Points, in no order, along strands that fork, close into loops and pass close to each other.
In the rows, zero is written as 128.
Two points are linked if the straight distance between their rows is under 127. Some points are linked to none.
Dola: 123; 114; 70; 135; 130; 123; 81; 165; 74; 95; 143; 131; 91; 117; 146; 154; 166; 108; 162; 164; 108; 138; 123; 108; 129; 82; 144; 79; 120; 137; 162; 88; 142; 110; 126; 134; 143; 83
sedav: 144; 115; 76; 93; 102; 126; 130; 145; 154; 137; 106; 92; 155; 130; 119; 156; 178; 176; 112; 121; 113; 122; 139; 130; 139; 176; 112; 144; 118; 110; 147; 81; 154; 140; 132; 139; 147; 141
zuku: 156; 136; 111; 82; 97; 124; 129; 140; 155; 143; 130; 104; 159; 131; 129; 130; 156; 148; 133; 127; 146; 100; 138; 136; 147; 164; 131; 170; 115; 77; 143; 106; 167; 140; 130; 148; 126; 149
fiva: 109; 115; 96; 130; 111; 119; 162; 109; 139; 134; 108; 152; 162; 140; 135; 132; 150; 154; 106; 116; 111; 162; 165; 168; 132; 136; 101; 69; 119; 160; 99; 112; 136; 99; 107; 134; 117; 99
gutud: 127; 157; 147; 95; 129; 128; 108; 76; 101; 145; 143; 120; 130; 133; 157; 111; 90; 93; 163; 129; 123; 116; 136; 148; 143; 111; 170; 128; 116; 103; 102; 149; 111; 104; 110; 124; 124; 126
fekaz: 104; 136; 145; 141; 141; 132; 165; 84; 111; 147; 129; 172; 151; 142; 124; 100; 115; 148; 100; 118; 135; 163; 119; 138; 128; 109; 99; 83; 116; 142; 114; 156; 133; 139; 130; 130; 101; 129
Riv: 86; 143; 120; 176; 142; 86; 105; 116; 98; 130; 97; 174; 134; 110; 170; 118; 134; 115; 145; 95; 131; 128; 155; 121; 149; 98; 115; 65; 131; 109; 92; 149; 127; 111; 135; 141; 142; 79
beki: 122; 138; 142; 115; 125; 158; 134; 99; 117; 130; 141; 133; 146; 145; 138; 91; 120; 153; 124; 126; 125; 112; 124; 164; 162; 167; 136; 129; 108; 125; 112; 113; 101; 104; 132; 145; 115; 131
tese: 153; 124; 107; 137; 160; 128; 113; 140; 95; 101; 171; 125; 80; 113; 132; 128; 114; 106; 147; 142; 84; 160; 97; 135; 110; 81; 167; 140; 157; 136; 137; 157; 157; 120; 141; 133; 116; 158
toba: 119; 138; 164; 141; 126; 125; 142; 110; 142; 127; 107; 133; 117; 163; 99; 118; 89; 173; 113; 119; 145; 118; 135; 161; 145; 138; 104; 126; 128; 87; 131; 135; 82; 150; 131; 98; 135; 116
dokav: 107; 142; 109; 111; 128; 131; 111; 132; 97; 144; 93; 107; 108; 122; 150; 142; 134; 139; 141; 143; 142; 141; 131; 137; 172; 129; 153; 98; 127; 117; 131; 131; 173; 136; 138; 100; 184; 105
mim: 132; 130; 158; 99; 115; 132; 117; 128; 114; 113; 127; 131; 125; 134; 87; 109; 131; 140; 115; 139; 153; 116; 110; 108; 97; 156; 99; 112; 121; 122; 197; 119; 88; 159; 165; 165; 97; 140
tir: 157; 132; 119; 138; 148; 95; 105; 203; 109; 125; 129; 104; 98; 81; 145; 166; 145; 119; 140; 160; 106; 117; 127; 100; 142; 117; 164; 98; 123; 99; 143; 130; 166; 121; 149; 114; 138; 115
Zat: 117; 110; 55; 121; 107; 120; 137; 141; 135; 126; 96; 124; 145; 104; 129; 167; 168; 151; 123; 143; 84; 146; 140; 139; 120; 183; 122; 60; 96; 154; 134; 116; 155; 120; 109; 118; 162; 123
Lanep: 120; 165; 144; 171; 151; 102; 124; 147; 106; 145; 123; 142; 101; 93; 155; 154; 174; 121; 117; 119; 123; 137; 118; 91; 80; 70; 139; 123; 126; 146; 108; 157; 173; 143; 125; 83; 143; 131
Vupi: 102; 137; 128; 121; 123; 126; 160; 80; 99; 150; 102; 151; 118; 122; 133; 112; 137; 132; 119; 137; 110; 178; 112; 139; 110; 109; 131; 104; 105; 168; 130; 171; 163; 164; 118; 107; 141; 133
vofe: 119; 150; 120; 151; 135; 77; 91; 151; 56; 98; 127; 117; 52; 92; 172; 122; 136; 100; 152; 141; 120; 140; 110; 117; 143; 107; 158; 98; 145; 109; 131; 158; 170; 134; 142; 127; 181; 100
gud: 126; 150; 169; 167; 133; 83; 138; 139; 142; 85; 124; 152; 99; 108; 167; 135; 100; 106; 86; 85; 150; 98; 148; 125; 141; 112; 116; 136; 186; 100; 108; 158; 122; 153; 126; 70; 118; 120
Minel: 156; 124; 120; 136; 134; 125; 131; 146; 156; 126; 111; 124; 180; 156; 123; 171; 121; 140; 109; 127; 155; 101; 141; 125; 134; 137; 141; 144; 167; 120; 91; 96; 110; 104; 127; 113; 104; 94
pamo: 152; 140; 116; 103; 120; 146; 109; 109; 116; 127; 137; 93; 176; 163; 137; 141; 86; 90; 163; 131; 130; 101; 151; 136; 135; 161; 163; 150; 124; 110; 93; 86; 97; 78; 116; 150; 101; 115
rogub: 125; 152; 141; 155; 137; 124; 142; 109; 132; 116; 140; 185; 107; 122; 111; 115; 94; 145; 83; 91; 127; 124; 138; 168; 156; 123; 87; 111; 185; 125; 106; 185; 113; 148; 103; 108; 121; 89
nofak: 167; 120; 123; 115; 123; 137; 100; 156; 116; 139; 142; 92; 135; 153; 148; 125; 98; 60; 196; 130; 104; 138; 135; 149; 112; 105; 145; 162; 126; 131; 113; 93; 117; 84; 146; 194; 123; 138
bet: 97; 131; 143; 112; 111; 125; 141; 112; 119; 112; 109; 139; 120; 109; 142; 105; 140; 160; 108; 143; 133; 144; 111; 141; 148; 183; 117; 88; 99; 134; 176; 125; 137; 144; 155; 130; 136; 138
fatek: 89; 119; 110; 171; 115; 82; 122; 158; 114; 138; 80; 133; 99; 86; 151; 146; 155; 104; 152; 120; 160; 113; 149; 89; 145; 98; 129; 106; 135; 99; 121; 127; 168; 120; 100; 87; 196; 63
lar: 101; 104; 122; 126; 120; 139; 168; 134; 148; 117; 136; 133; 120; 99; 131; 147; 184; 138; 76; 136; 161; 115; 105; 97; 127; 151; 128; 134; 115; 141; 182; 103; 157; 140; 120; 94; 117; 151
Lugi: 134; 165; 144; 98; 130; 120; 111; 87; 101; 135; 129; 116; 114; 112; 164; 109; 106; 109; 132; 139; 149; 94; 157; 137; 172; 153; 152; 124; 113; 78; 115; 148; 110; 127; 114; 108; 129; 106
segur: 112; 117; 116; 180; 133; 105; 170; 160; 152; 100; 108; 156; 124; 84; 121; 144; 142; 149; 98; 141; 162; 110; 127; 89; 143; 110; 112; 115; 149; 127; 131; 128; 147; 145; 102; 57; 143; 101
vod: 150; 144; 148; 113; 143; 120; 118; 102; 147; 119; 134; 110; 154; 182; 118; 129; 72; 116; 135; 104; 126; 93; 163; 133; 122; 177; 156; 152; 136; 98; 72; 104; 59; 102; 107; 114; 97; 109
karuv: 115; 122; 93; 156; 135; 115; 136; 135; 99; 132; 96; 145; 134; 91; 127; 125; 160; 151; 125; 152; 92; 151; 121; 123; 121; 165; 129; 54; 106; 162; 132; 147; 156; 129; 130; 121; 154; 110
digal: 132; 130; 155; 153; 123; 116; 159; 116; 141; 75; 116; 167; 136; 119; 106; 122; 110; 150; 83; 109; 182; 114; 132; 90; 126; 130; 94; 135; 164; 120; 138; 137; 86; 167; 135; 94; 99; 94
dig: 125; 119; 119; 115; 128; 144; 140; 123; 157; 143; 91; 123; 150; 141; 85; 157; 135; 167; 100; 154; 157; 147; 133; 108; 120; 158; 81; 92; 143; 126; 169; 129; 109; 172; 142; 115; 136; 129
buno: 120; 158; 153; 193; 137; 95; 122; 147; 120; 134; 128; 140; 117; 101; 161; 149; 150; 105; 86; 96; 156; 103; 136; 90; 84; 73; 151; 120; 178; 127; 108; 162; 149; 129; 110; 34; 117; 133
mabo: 131; 128; 153; 141; 130; 145; 130; 114; 104; 157; 142; 142; 121; 101; 119; 105; 141; 128; 110; 111; 106; 139; 102; 124; 81; 91; 133; 139; 120; 146; 130; 180; 150; 137; 167; 127; 98; 172
Biko: 136; 92; 100; 118; 123; 154; 150; 137; 125; 147; 131; 117; 156; 121; 127; 122; 167; 114; 119; 127; 98; 144; 115; 122; 116; 141; 125; 151; 108; 182; 124; 113; 149; 98; 119; 176; 118; 125
Pon: 109; 107; 88; 117; 133; 149; 133; 132; 131; 130; 147; 126; 69; 86; 104; 133; 174; 131; 86; 171; 107; 136; 95; 105; 114; 150; 135; 110; 102; 163; 183; 150; 183; 152; 92; 113; 150; 161
Tar: 116; 166; 168; 158; 140; 129; 133; 93; 133; 93; 157; 178; 107; 152; 103; 115; 60; 145; 99; 85; 127; 104; 136; 161; 132; 112; 86; 137; 179; 119; 105; 172; 88; 148; 121; 100; 97; 102
moraz: 137; 138; 160; 153; 138; 119; 122; 105; 150; 126; 155; 149; 166; 166; 141; 127; 105; 89; 105; 84; 131; 112; 132; 137; 83; 117; 150; 148; 154; 127; 80; 126; 92; 93; 136; 130; 74; 141
rez: 136; 129; 114; 122; 140; 131; 108; 122; 108; 147; 94; 86; 115; 133; 119; 138; 122; 169; 139; 154; 98; 160; 110; 143; 181; 141; 125; 77; 117; 143; 129; 117; 152; 157; 160; 121; 189; 148
kuvud: 116; 168; 177; 119; 162; 147; 136; 60; 137; 122; 146; 154; 127; 161; 131; 89; 64; 126; 143; 115; 133; 122; 158; 144; 129; 139; 125; 155; 116; 105; 115; 144; 66; 135; 111; 111; 105; 134
rukit: 121; 113; 181; 132; 112; 151; 131; 137; 145; 136; 151; 124; 115; 144; 94; 57; 101; 122; 157; 113; 132; 102; 112; 145; 84; 126; 111; 168; 92; 141; 159; 127; 79; 131; 166; 171; 122; 171
Kudek: 122; 107; 96; 104; 137; 152; 144; 145; 110; 141; 130; 110; 73; 90; 101; 147; 134; 152; 121; 180; 79; 168; 94; 104; 112; 138; 122; 107; 105; 166; 158; 155; 171; 165; 112; 110; 148; 153
nered: 128; 113; 121; 108; 149; 147; 138; 135; 103; 123; 135; 136; 83; 107; 84; 136; 109; 146; 128; 176; 95; 190; 95; 111; 98; 126; 99; 110; 106; 177; 151; 156; 137; 166; 144; 144; 131; 171
gagu: 139; 137; 115; 83; 99; 136; 137; 110; 163; 108; 107; 137; 137; 136; 95; 121; 121; 199; 110; 116; 160; 96; 146; 142; 138; 181; 82; 139; 130; 80; 162; 106; 111; 172; 129; 130; 123; 126
fofov: 147; 123; 143; 120; 124; 115; 140; 136; 136; 157; 122; 124; 140; 119; 139; 148; 155; 114; 100; 138; 136; 134; 128; 127; 129; 111; 137; 138; 134; 124; 131; 148; 140; 136; 131; 101; 121; 125
kez: 114; 166; 132; 133; 133; 109; 98; 130; 88; 134; 123; 126; 104; 135; 176; 149; 113; 76; 161; 134; 117; 134; 121; 130; 93; 79; 175; 104; 140; 108; 124; 131; 167; 114; 137; 105; 125; 118
baro: 83; 150; 124; 192; 115; 79; 118; 152; 103; 99; 103; 169; 105; 90; 172; 156; 155; 110; 129; 92; 143; 127; 159; 108; 117; 46; 92; 118; 173; 117; 100; 130; 137; 112; 115; 83; 138; 63
Kote: 144; 113; 98; 76; 126; 153; 130; 138; 128; 80; 157; 111; 84; 128; 123; 111; 116; 153; 148; 170; 100; 160; 90; 149; 163; 149; 150; 151; 126; 157; 156; 116; 155; 142; 127; 165; 143; 175
muv: 65; 137; 133; 186; 105; 74; 125; 170; 102; 115; 94; 153; 77; 87; 164; 135; 148; 90; 151; 102; 166; 119; 157; 80; 122; 56; 121; 123; 157; 114; 109; 129; 158; 124; 108; 83; 180; 78
Mez: 95; 134; 95; 126; 126; 121; 163; 99; 95; 129; 91; 131; 122; 123; 126; 125; 137; 138; 127; 155; 108; 178; 102; 126; 140; 151; 126; 55; 92; 168; 137; 161; 152; 161; 107; 97; 171; 130
Vesu: 101; 130; 112; 144; 122; 85; 99; 158; 79; 121; 113; 132; 71; 88; 171; 133; 164; 95; 154; 128; 136; 114; 134; 95; 151; 98; 163; 86; 121; 120; 144; 140; 176; 128; 129; 121; 196; 68
Beru: 144; 138; 155; 149; 152; 119; 124; 137; 114; 145; 139; 110; 94; 106; 134; 127; 133; 114; 127; 138; 82; 149; 102; 133; 94; 89; 141; 139; 119; 142; 120; 156; 141; 127; 157; 139; 110; 179
lor: 106; 146; 109; 158; 159; 93; 103; 141; 70; 122; 122; 130; 78; 110; 149; 141; 151; 118; 149; 142; 89; 177; 96; 115; 130; 81; 143; 98; 129; 143; 119; 171; 163; 123; 138; 133; 153; 104
zun: 133; 118; 154; 153; 141; 152; 160; 105; 166; 118; 139; 156; 144; 191; 101; 93; 85; 143; 93; 107; 138; 111; 141; 157; 121; 147; 91; 175; 148; 128; 98; 97; 84; 120; 118; 146; 91; 114
medam: 146; 130; 91; 84; 122; 150; 108; 112; 140; 140; 129; 77; 174; 154; 139; 162; 114; 122; 172; 115; 136; 99; 156; 122; 150; 139; 173; 151; 135; 109; 97; 83; 137; 105; 116; 128; 123; 130
tuveg: 138; 152; 85; 80; 120; 131; 61; 118; 61; 118; 146; 111; 105; 130; 167; 137; 116; 91; 188; 172; 121; 135; 121; 124; 156; 110; 170; 103; 143; 109; 145; 105; 137; 111; 110; 137; 146; 104
tid: 145; 112; 174; 117; 118; 135; 114; 155; 128; 113; 177; 120; 89; 121; 109; 70; 110; 108; 140; 132; 103; 136; 95; 138; 119; 126; 138; 152; 116; 145; 163; 144; 107; 143; 170; 178; 114; 201
basu: 117; 109; 70; 110; 133; 141; 123; 126; 105; 126; 143; 114; 120; 136; 117; 157; 175; 144; 152; 160; 97; 157; 99; 123; 155; 123; 158; 120; 112; 169; 145; 112; 172; 118; 100; 136; 161; 121
kemu: 124; 105; 126; 153; 106; 109; 155; 145; 171; 127; 115; 159; 147; 129; 89; 129; 136; 167; 49; 116; 122; 139; 135; 160; 124; 147; 85; 130; 156; 150; 94; 129; 87; 113; 121; 113; 108; 96
palo: 157; 146; 155; 123; 147; 143; 119; 122; 119; 140; 103; 88; 133; 157; 112; 132; 90; 164; 151; 143; 120; 133; 112; 140; 152; 128; 140; 112; 121; 124; 134; 112; 131; 163; 165; 114; 153; 156
repi: 135; 108; 138; 95; 86; 151; 161; 141; 167; 136; 116; 108; 159; 140; 81; 132; 139; 148; 110; 123; 155; 138; 132; 114; 106; 158; 94; 183; 127; 141; 155; 109; 112; 132; 132; 147; 107; 151
Vab: 99; 133; 141; 161; 147; 108; 152; 112; 120; 122; 90; 150; 108; 93; 162; 114; 107; 118; 135; 132; 167; 111; 139; 108; 174; 160; 114; 99; 136; 93; 109; 163; 136; 145; 127; 99; 177; 86
Giko: 157; 118; 132; 96; 117; 121; 129; 131; 154; 132; 141; 108; 130; 103; 147; 120; 104; 67; 166; 133; 129; 111; 129; 123; 112; 91; 191; 168; 119; 125; 128; 149; 158; 134; 130; 138; 123; 152
las: 121; 149; 167; 179; 137; 104; 125; 97; 107; 123; 144; 133; 123; 139; 164; 137; 140; 91; 97; 75; 144; 125; 118; 103; 104; 92; 145; 133; 156; 132; 103; 161; 139; 153; 136; 58; 97; 159
vilu: 160; 105; 139; 102; 148; 140; 104; 162; 153; 102; 175; 121; 88; 122; 115; 96; 86; 104; 180; 148; 107; 153; 94; 162; 143; 126; 145; 156; 139; 147; 138; 154; 112; 113; 152; 185; 157; 195
retas: 126; 114; 123; 112; 105; 140; 109; 130; 126; 171; 119; 131; 178; 176; 118; 139; 133; 132; 130; 112; 129; 147; 168; 163; 131; 102; 98; 137; 147; 138; 88; 98; 114; 79; 113; 181; 105; 87
ridu: 157; 141; 144; 158; 135; 94; 137; 136; 162; 104; 123; 122; 150; 153; 130; 151; 86; 121; 94; 131; 152; 97; 142; 129; 130; 152; 143; 133; 157; 87; 83; 93; 87; 111; 126; 95; 95; 98
tev: 153; 137; 122; 80; 114; 156; 122; 101; 180; 133; 125; 115; 142; 146; 115; 114; 114; 178; 130; 104; 151; 87; 155; 156; 168; 173; 116; 160; 128; 81; 143; 102; 120; 153; 123; 132; 134; 151
tep: 99; 124; 73; 128; 122; 120; 107; 125; 125; 118; 114; 133; 146; 146; 129; 168; 182; 141; 138; 119; 164; 115; 149; 109; 153; 115; 136; 108; 130; 109; 144; 94; 145; 102; 80; 112; 147; 67
dukab: 142; 133; 126; 65; 112; 160; 138; 123; 130; 95; 143; 100; 133; 148; 112; 111; 113; 155; 160; 150; 130; 136; 92; 120; 145; 172; 128; 169; 106; 124; 176; 101; 138; 146; 154; 168; 143; 183
fikef: 133; 93; 135; 127; 102; 173; 144; 145; 176; 172; 113; 100; 170; 146; 51; 109; 111; 154; 137; 119; 140; 123; 125; 122; 98; 148; 80; 166; 115; 162; 131; 103; 100; 121; 146; 176; 135; 153
refa: 125; 118; 154; 117; 129; 179; 151; 102; 147; 144; 130; 127; 156; 179; 126; 93; 92; 135; 138; 125; 148; 128; 140; 156; 147; 165; 112; 170; 115; 134; 107; 87; 95; 111; 120; 164; 117; 141
zev: 101; 134; 125; 143; 125; 123; 164; 89; 131; 128; 113; 180; 135; 130; 115; 104; 113; 160; 84; 109; 144; 146; 145; 149; 131; 138; 86; 83; 155; 143; 134; 172; 136; 154; 107; 107; 121; 110
Zimar: 121; 121; 132; 171; 148; 98; 161; 137; 152; 107; 78; 155; 129; 93; 146; 140; 110; 143; 128; 115; 155; 108; 159; 106; 172; 119; 105; 109; 149; 105; 106; 131; 141; 146; 129; 77; 157; 86
nibo: 129; 147; 130; 101; 132; 149; 131; 118; 116; 107; 138; 132; 142; 123; 143; 107; 134; 155; 135; 151; 134; 109; 99; 129; 154; 187; 147; 115; 120; 111; 166; 116; 134; 129; 149; 140; 131; 153
Pebal: 100; 109; 86; 114; 108; 123; 144; 90; 135; 123; 114; 139; 143; 119; 135; 144; 167; 142; 110; 129; 148; 134; 136; 138; 163; 143; 125; 108; 133; 126; 141; 133; 152; 134; 70; 82; 139; 83
gini: 159; 100; 135; 101; 145; 162; 116; 164; 160; 129; 154; 95; 125; 142; 100; 95; 100; 125; 180; 148; 102; 135; 103; 157; 149; 154; 119; 158; 117; 146; 150; 106; 100; 111; 136; 193; 165; 197
Femop: 133; 87; 127; 136; 111; 146; 173; 127; 146; 148; 127; 139; 169; 134; 111; 111; 151; 118; 80; 106; 117; 155; 142; 132; 92; 137; 96; 146; 120; 189; 100; 132; 125; 112; 104; 159; 98; 134
zuto: 108; 103; 91; 151; 101; 108; 162; 140; 166; 99; 116; 170; 159; 110; 105; 156; 137; 174; 81; 111; 118; 127; 153; 155; 151; 145; 90; 100; 156; 145; 104; 128; 122; 119; 108; 118; 118; 86
zunu: 111; 129; 65; 87; 132; 138; 86; 139; 114; 120; 137; 91; 110; 118; 146; 155; 153; 148; 148; 162; 115; 140; 102; 138; 176; 141; 162; 116; 134; 122; 149; 110; 187; 138; 116; 122; 189; 146
sured: 160; 106; 143; 117; 146; 167; 117; 142; 154; 146; 144; 109; 158; 141; 107; 118; 96; 111; 156; 136; 120; 113; 115; 127; 107; 151; 145; 153; 131; 144; 143; 124; 119; 108; 148; 180; 118; 173
muzu: 125; 115; 144; 163; 121; 120; 125; 131; 147; 159; 123; 153; 142; 145; 102; 106; 146; 162; 73; 112; 119; 121; 146; 172; 111; 126; 108; 115; 130; 130; 99; 128; 86; 104; 147; 135; 96; 105
neben: 147; 122; 92; 82; 124; 143; 86; 140; 106; 107; 150; 99; 123; 144; 162; 138; 122; 95; 186; 151; 115; 131; 124; 134; 145; 101; 172; 142; 134; 130; 134; 100; 141; 103; 124; 165; 140; 125
guv: 174; 118; 105; 122; 157; 124; 120; 169; 98; 113; 147; 108; 91; 107; 128; 140; 137; 119; 140; 167; 100; 131; 98; 113; 143; 117; 167; 120; 140; 120; 151; 138; 161; 121; 139; 126; 131; 132
dila: 108; 117; 128; 121; 127; 128; 147; 161; 148; 127; 161; 118; 90; 89; 118; 147; 189; 129; 86; 156; 139; 125; 104; 73; 124; 130; 151; 138; 89; 144; 182; 133; 181; 160; 110; 97; 120; 151
Dubu: 145; 123; 149; 126; 134; 139; 115; 120; 167; 153; 143; 140; 184; 151; 136; 120; 105; 104; 125; 113; 145; 96; 132; 137; 93; 134; 168; 134; 140; 133; 110; 134; 100; 96; 140; 149; 95; 153
dimed: 146; 127; 143; 141; 121; 128; 112; 137; 148; 170; 126; 127; 155; 182; 97; 115; 135; 147; 115; 108; 119; 119; 149; 177; 105; 111; 115; 148; 130; 114; 90; 122; 76; 96; 136; 163; 107; 105
sud: 136; 110; 98; 119; 156; 142; 149; 112; 104; 126; 146; 125; 148; 144; 145; 125; 162; 116; 134; 148; 100; 159; 103; 131; 143; 122; 153; 135; 109; 177; 127; 114; 153; 114; 113; 158; 130; 115
Kezi: 110; 143; 114; 177; 159; 106; 135; 156; 96; 147; 116; 146; 97; 86; 137; 147; 169; 135; 117; 135; 102; 151; 114; 95; 108; 102; 134; 85; 109; 152; 129; 165; 168; 139; 129; 101; 165; 107
Gof: 119; 179; 169; 143; 145; 119; 119; 77; 136; 106; 155; 163; 98; 139; 138; 103; 55; 116; 111; 78; 119; 97; 170; 168; 121; 132; 133; 152; 150; 89; 82; 155; 87; 113; 103; 88; 83; 120
Fet: 134; 137; 89; 95; 127; 144; 88; 112; 120; 122; 121; 108; 157; 157; 157; 165; 140; 131; 159; 120; 152; 118; 161; 123; 164; 135; 148; 119; 144; 92; 125; 94; 135; 112; 92; 111; 143; 89
rasu: 131; 178; 157; 160; 164; 96; 108; 117; 109; 147; 123; 122; 103; 143; 170; 147; 110; 92; 142; 127; 97; 141; 115; 143; 98; 92; 141; 114; 129; 100; 109; 149; 141; 132; 154; 117; 114; 156
Dez: 157; 110; 133; 120; 115; 148; 160; 158; 177; 131; 125; 103; 175; 152; 95; 153; 120; 130; 109; 128; 153; 118; 138; 105; 120; 152; 129; 193; 155; 133; 118; 86; 121; 121; 120; 136; 116; 135
meke: 137; 139; 129; 122; 139; 133; 127; 72; 122; 121; 103; 138; 128; 106; 148; 110; 107; 136; 126; 139; 153; 99; 160; 129; 183; 171; 108; 106; 103; 70; 109; 140; 105; 147; 122; 106; 141; 98
Led: 137; 120; 108; 142; 131; 102; 98; 179; 108; 128; 108; 121; 119; 114; 161; 188; 151; 113; 146; 146; 127; 129; 149; 106; 131; 83; 134; 97; 121; 104; 131; 90; 135; 120; 140; 119; 141; 86
rulu: 104; 112; 111; 156; 133; 100; 121; 148; 127; 135; 104; 153; 131; 96; 172; 155; 168; 130; 118; 124; 133; 127; 153; 124; 139; 107; 120; 76; 123; 134; 121; 118; 126; 111; 141; 130; 124; 79
zabo: 123; 145; 182; 183; 132; 101; 131; 96; 121; 115; 130; 144; 116; 126; 149; 120; 119; 114; 80; 89; 157; 119; 133; 124; 124; 109; 111; 122; 166; 113; 119; 176; 114; 154; 154; 76; 104; 141
sop: 162; 102; 148; 121; 136; 131; 149; 163; 143; 155; 137; 116; 134; 91; 111; 150; 167; 118; 88; 155; 116; 130; 121; 85; 98; 121; 115; 164; 119; 141; 120; 123; 122; 138; 133; 119; 90; 150
Bak: 105; 97; 152; 124; 111; 160; 141; 133; 150; 151; 126; 128; 151; 160; 58; 75; 99; 137; 159; 127; 126; 135; 119; 146; 96; 132; 78; 150; 87; 169; 143; 108; 64; 121; 139; 188; 138; 154
Mago: 140; 104; 125; 117; 127; 153; 122; 176; 112; 141; 164; 112; 115; 106; 142; 145; 157; 99; 145; 129; 94; 138; 124; 111; 96; 97; 161; 157; 128; 177; 128; 115; 144; 85; 135; 178; 106; 138
tilif: 112; 155; 146; 165; 132; 96; 104; 97; 103; 127; 119; 156; 132; 128; 174; 123; 129; 115; 133; 95; 132; 120; 153; 140; 124; 97; 113; 107; 139; 89; 91; 151; 102; 109; 131; 120; 101; 87
Zetif: 114; 99; 113; 168; 117; 129; 156; 148; 155; 110; 135; 146; 132; 97; 128; 142; 182; 138; 67; 125; 156; 99; 126; 102; 132; 121; 125; 124; 140; 143; 154; 101; 153; 110; 93; 75; 112; 121
Pagek: 124; 113; 68; 96; 106; 132; 149; 148; 150; 141; 116; 113; 142; 109; 109; 171; 190; 168; 105; 133; 100; 130; 140; 114; 107; 179; 116; 121; 87; 143; 144; 107; 169; 130; 109; 124; 133; 141
Goba: 124; 116; 140; 102; 103; 172; 122; 112; 150; 119; 143; 92; 166; 161; 82; 81; 97; 127; 186; 113; 152; 106; 117; 129; 141; 195; 95; 177; 103; 117; 153; 98; 86; 128; 129; 190; 162; 172
Fafa: 140; 128; 115; 125; 141; 111; 128; 154; 142; 149; 120; 126; 121; 117; 148; 154; 158; 101; 107; 140; 159; 103; 133; 115; 128; 95; 166; 121; 149; 107; 153; 148; 156; 138; 90; 84; 135; 112
nibu: 111; 120; 145; 103; 99; 163; 119; 117; 185; 106; 133; 111; 157; 178; 72; 88; 75; 139; 180; 102; 189; 84; 144; 131; 109; 160; 87; 175; 112; 105; 159; 95; 57; 135; 128; 176; 131; 148
bom: 143; 153; 157; 104; 134; 123; 92; 106; 104; 127; 161; 121; 112; 132; 153; 88; 87; 91; 179; 133; 101; 124; 99; 167; 140; 115; 169; 144; 114; 120; 102; 152; 98; 121; 130; 149; 129; 162
gavog: 118; 130; 139; 147; 132; 133; 148; 100; 126; 157; 142; 131; 150; 158; 116; 85; 116; 119; 160; 98; 97; 167; 109; 169; 111; 95; 101; 161; 81; 148; 88; 145; 122; 112; 146; 179; 114; 159
diges: 177; 142; 153; 119; 132; 110; 109; 149; 120; 146; 134; 104; 123; 157; 144; 134; 122; 102; 165; 120; 93; 133; 135; 147; 100; 110; 153; 159; 118; 113; 103; 107; 102; 98; 148; 172; 113; 132
Vuvi: 124; 139; 125; 113; 111; 114; 102; 135; 119; 137; 130; 135; 122; 138; 161; 167; 133; 72; 138; 137; 151; 116; 147; 120; 91; 60; 176; 123; 156; 106; 137; 130; 149; 119; 101; 82; 114; 98
takaz: 126; 134; 196; 163; 134; 124; 129; 101; 144; 125; 140; 151; 127; 161; 136; 103; 118; 123; 93; 88; 150; 115; 134; 132; 104; 120; 121; 141; 142; 128; 125; 142; 82; 144; 155; 116; 78; 155
bez: 129; 128; 142; 142; 132; 145; 129; 97; 128; 112; 164; 161; 161; 167; 129; 101; 101; 116; 89; 90; 133; 108; 149; 147; 131; 130; 126; 163; 156; 132; 69; 135; 95; 89; 114; 134; 77; 100
sofaf: 139; 131; 115; 70; 100; 128; 125; 123; 144; 122; 148; 97; 140; 120; 145; 122; 132; 109; 160; 140; 137; 107; 110; 126; 149; 147; 181; 169; 110; 95; 154; 138; 186; 131; 126; 142; 125; 169
zolok: 144; 109; 144; 107; 132; 156; 161; 164; 149; 140; 155; 114; 121; 80; 90; 144; 143; 125; 114; 158; 104; 146; 95; 66; 81; 130; 112; 171; 105; 164; 150; 127; 133; 160; 128; 140; 98; 152
kam: 127; 116; 112; 88; 105; 177; 122; 107; 149; 121; 131; 74; 161; 162; 95; 112; 119; 145; 162; 111; 140; 133; 116; 113; 153; 193; 75; 169; 111; 140; 153; 76; 112; 158; 141; 178; 162; 189
Zumul: 117; 123; 143; 134; 117; 118; 147; 127; 145; 108; 97; 147; 143; 119; 90; 133; 129; 158; 86; 129; 169; 138; 129; 108; 100; 142; 73; 100; 133; 136; 169; 121; 86; 156; 147; 130; 103; 107
bik: 139; 141; 157; 135; 147; 137; 111; 94; 123; 133; 166; 130; 140; 134; 135; 84; 98; 105; 181; 118; 97; 144; 105; 163; 132; 105; 140; 157; 91; 143; 105; 142; 108; 102; 145; 182; 133; 162
pusup: 135; 116; 107; 135; 155; 143; 131; 147; 140; 162; 90; 108; 134; 121; 112; 156; 145; 146; 117; 171; 134; 147; 117; 111; 145; 149; 101; 83; 115; 133; 150; 132; 152; 167; 152; 116; 156; 154
lunaf: 123; 98; 140; 102; 120; 164; 137; 143; 125; 131; 156; 122; 106; 91; 68; 134; 122; 131; 134; 155; 96; 165; 103; 91; 77; 138; 102; 138; 100; 177; 170; 150; 118; 153; 139; 157; 106; 177
Depa: 154; 151; 162; 130; 118; 102; 105; 123; 100; 143; 124; 124; 141; 162; 146; 124; 126; 125; 142; 109; 117; 112; 153; 147; 111; 97; 136; 150; 130; 89; 98; 116; 79; 101; 146; 150; 106; 86

A fork is a point with three links, a tip a point with one. Leave the first point through the second and follow the links. Name the first fork or tip that comes.
tid; rukit | Pebal
nered; lunaf | Beru
tep; Fet | moraz
Zimar; Vab | gavog
kuvud; Gof | karuv

Name the points in between on the shortest way along the links from the first point to the second, in order.
rogub; fikef | zev fekaz Vupi Mez karuv Kezi Lanep buno las zabo takaz moraz Dubu sured gini vilu tid rukit Bak
Zimar; Beru | segur Zetif lar dila Pon Kudek nered lunaf zolok sop fofov Fafa Vuvi kez rasu
Femop; digal | Biko sud basu zunu dokav rez pusup dig Zumul
dimed; Fafa | Depa tilif Riv rulu Led tir guv tese Beru rasu kez Vuvi
zun; baro | bez moraz takaz zabo las buno Lanep Kezi lor vofe Vesu fatek muv
